Each row is a point on a landscape with many valleys, with its height.
A ball rolls from a point to the lowest of its 5 nearest points, and stops where none of them is lower. Distance is the straight distance between rows; heights are no part of it.
(801): 107,105,89,92,111,95,93,88,122,106  (h 867)
(364): 102,116,105,90,102,101,92,93,109,115  (h 406)
(392): 103,102,119,101,96,122,104,89,107,107  (h 731)
(243): 100,109,116,96,97,115,99,92,105,113  (h 256)
(160): 82,143,107,80,89,83,87,111,82,123  (h 196)
(623): 97,111,127,98,89,123,104,96,91,113  (h 545)
(302): 121,34,86,144,111,94,106,99,101,58  (h 618)
(242): 109,108,62,90,127,67,78,93,132,102  (h 591)
(139): 90,105,143,105,84,141,117,100,77,112  (h 566)
(225): 115,49,105,124,110,135,118,88,115,78  (h 135)
(517): 119,67,56,118,121,60,88,98,117,72  (h 648)
(64): 78,137,117,83,76,95,102,119,66,116  (h 197)
(726): 88,124,126,92,81,114,103,104,80,117  (h 52)
(19): 90,143,89,76,111,77,76,101,110,123  (h 186)
(545): 119,58,68,123,116,74,96,94,116,69  (h 647)
(407): 112,80,97,106,108,111,105,86,121,94  (h 621)
(168): 121,20,94,151,108,106,112,99,93,54  (h 656)
(649): 107,85,129,109,100,144,114,88,103,99  (h 754)
(611): 108,102,82,93,115,91,90,89,128,104  (h 795)
(603): 116,81,50,108,127,50,80,97,125,81  (h 598)
(32): 116,81,72,104,116,83,94,90,126,89  (h 187)
(7): 108,96,105,99,105,109,101,88,115,104  (h 905)
(507): 106,108,101,93,107,102,95,90,117,108  (h 670)
(670): 81,153,97,73,99,74,78,115,90,126  (h 265)
(558): 107,89,121,104,99,132,111,87,108,104  (h 717)
(216): 88,106,148,107,79,148,120,103,66,110  (h 378)
(713): 75,111,144,105,69,142,127,118,46,106  (h 257)
(208): 96,121,116,92,93,107,97,98,100,117  (h 396)
(324): 121,45,76,137,109,83,103,98,106,62  (h 599)
(234): 115,79,60,107,122,65,87,96,127,81  (h 602)
(273): 111,97,78,95,117,86,90,89,129,98  (h 692)
(483): 117,52,89,125,111,109,109,93,115,71  (h 515)
(132): 118,68,79,114,114,94,101,93,123,81  (h 586)
(475): 84,114,143,101,74,135,119,108,62,112  (h 287)
(297): 118,32,94,140,109,115,116,96,104,62  (h 613)
(254): 101,118,90,85,114,88,85,94,121,115  (h 899)
(486): 114,76,83,107,112,97,101,88,125,86  (h 660)
(520): 86,133,116,84,88,99,95,105,86,121  (h 162)
(142): 112,99,65,92,121,73,85,92,129,97  (h 579)
(650): 84,126,130,94,75,116,112,111,68,112  (h 152)
(584): 81,109,146,104,72,142,122,111,55,110  (h 300)
(728): 86,130,123,88,82,106,101,108,78,117  (h 126)
(474): 114,77,79,104,116,92,97,89,126,87  (h 581)
(156): 104,114,76,85,122,78,82,92,128,108  (h 694)
(790): 71,131,122,86,64,109,117,126,51,107  (h 195)
(476): 75,126,129,92,66,113,119,121,50,108  (h 180)
(540): 98,130,94,81,109,82,81,97,114,121  (h 763)
(291): 71,154,102,73,88,76,89,124,71,123  (h 244)
(100): 113,86,93,101,111,105,100,87,123,98  (h 750)
(583): 120,73,55,115,120,58,86,95,121,77  (h 626)
(12): 72,135,115,82,68,101,110,128,54,113  (h 276)
(702): 89,139,97,78,107,80,81,104,105,124  (h 503)
(418): 93,131,105,85,98,93,86,101,101,121  (h 211)
(469): 75,122,132,96,64,124,122,122,48,107  (h 194)
(502): 112,97,59,95,127,65,81,93,134,92  (h 585)
(177): 96,99,136,104,89,136,111,94,92,110  (h 818)
(73): 83,120,137,95,74,122,116,110,65,113  (h 183)
(589): 90,142,99,78,103,82,81,104,99,125  (h 345)
(609): 109,81,110,108,105,125,108,87,114,97  (h 695)
(304): 117,70,64,111,117,76,92,94,124,78  (h 701)
(224): 119,58,84,119,110,101,105,91,119,74  (h 542)
(24): 116,50,97,123,109,122,114,91,115,74  (h 423)
(299): 114,87,67,97,120,76,89,92,128,89  (h 531)
(463): 114,62,95,118,110,117,112,87,119,82  (h 481)
(453): 73,142,108,77,72,87,103,126,59,115  (h 441)
(395): 70,147,104,75,80,82,94,126,69,119  (h 319)
(793): 108,108,83,88,116,82,86,90,127,105  (h 796)
(513): 110,75,115,112,104,135,110,87,111,94  (h 708)
(599): 65,152,95,70,80,74,92,136,62,118  (h 324)
(682): 121,42,85,132,109,103,108,97,109,66  (h 561)
(97): 81,131,126,89,72,106,110,115,63,114  (h 165)

Where does a ball stop that starts at each point below?
(156) -> (32)
(603) -> (32)
(611) -> (32)
(160) -> (726)
(407) -> (225)
(177) -> (726)
(208) -> (726)
(682) -> (225)

Call two points neighbours if one is among the 5 nearest of the other. Go from one point of each pair to the other, from neighbour to neighbour, staying as low as possible. Name the highest point that can't be avoided.
(243) / (225) -> (392)
(19) / (243) -> (208)
(19) / (726) -> (418)
(225) / (32) -> (132)

Two balls start at each pair of points below. Name the first point that both come to, or write -.
(649) / (224) -> (463)
(324) / (545) -> -
(254) / (100) -> (32)
(297) / (302) -> (24)
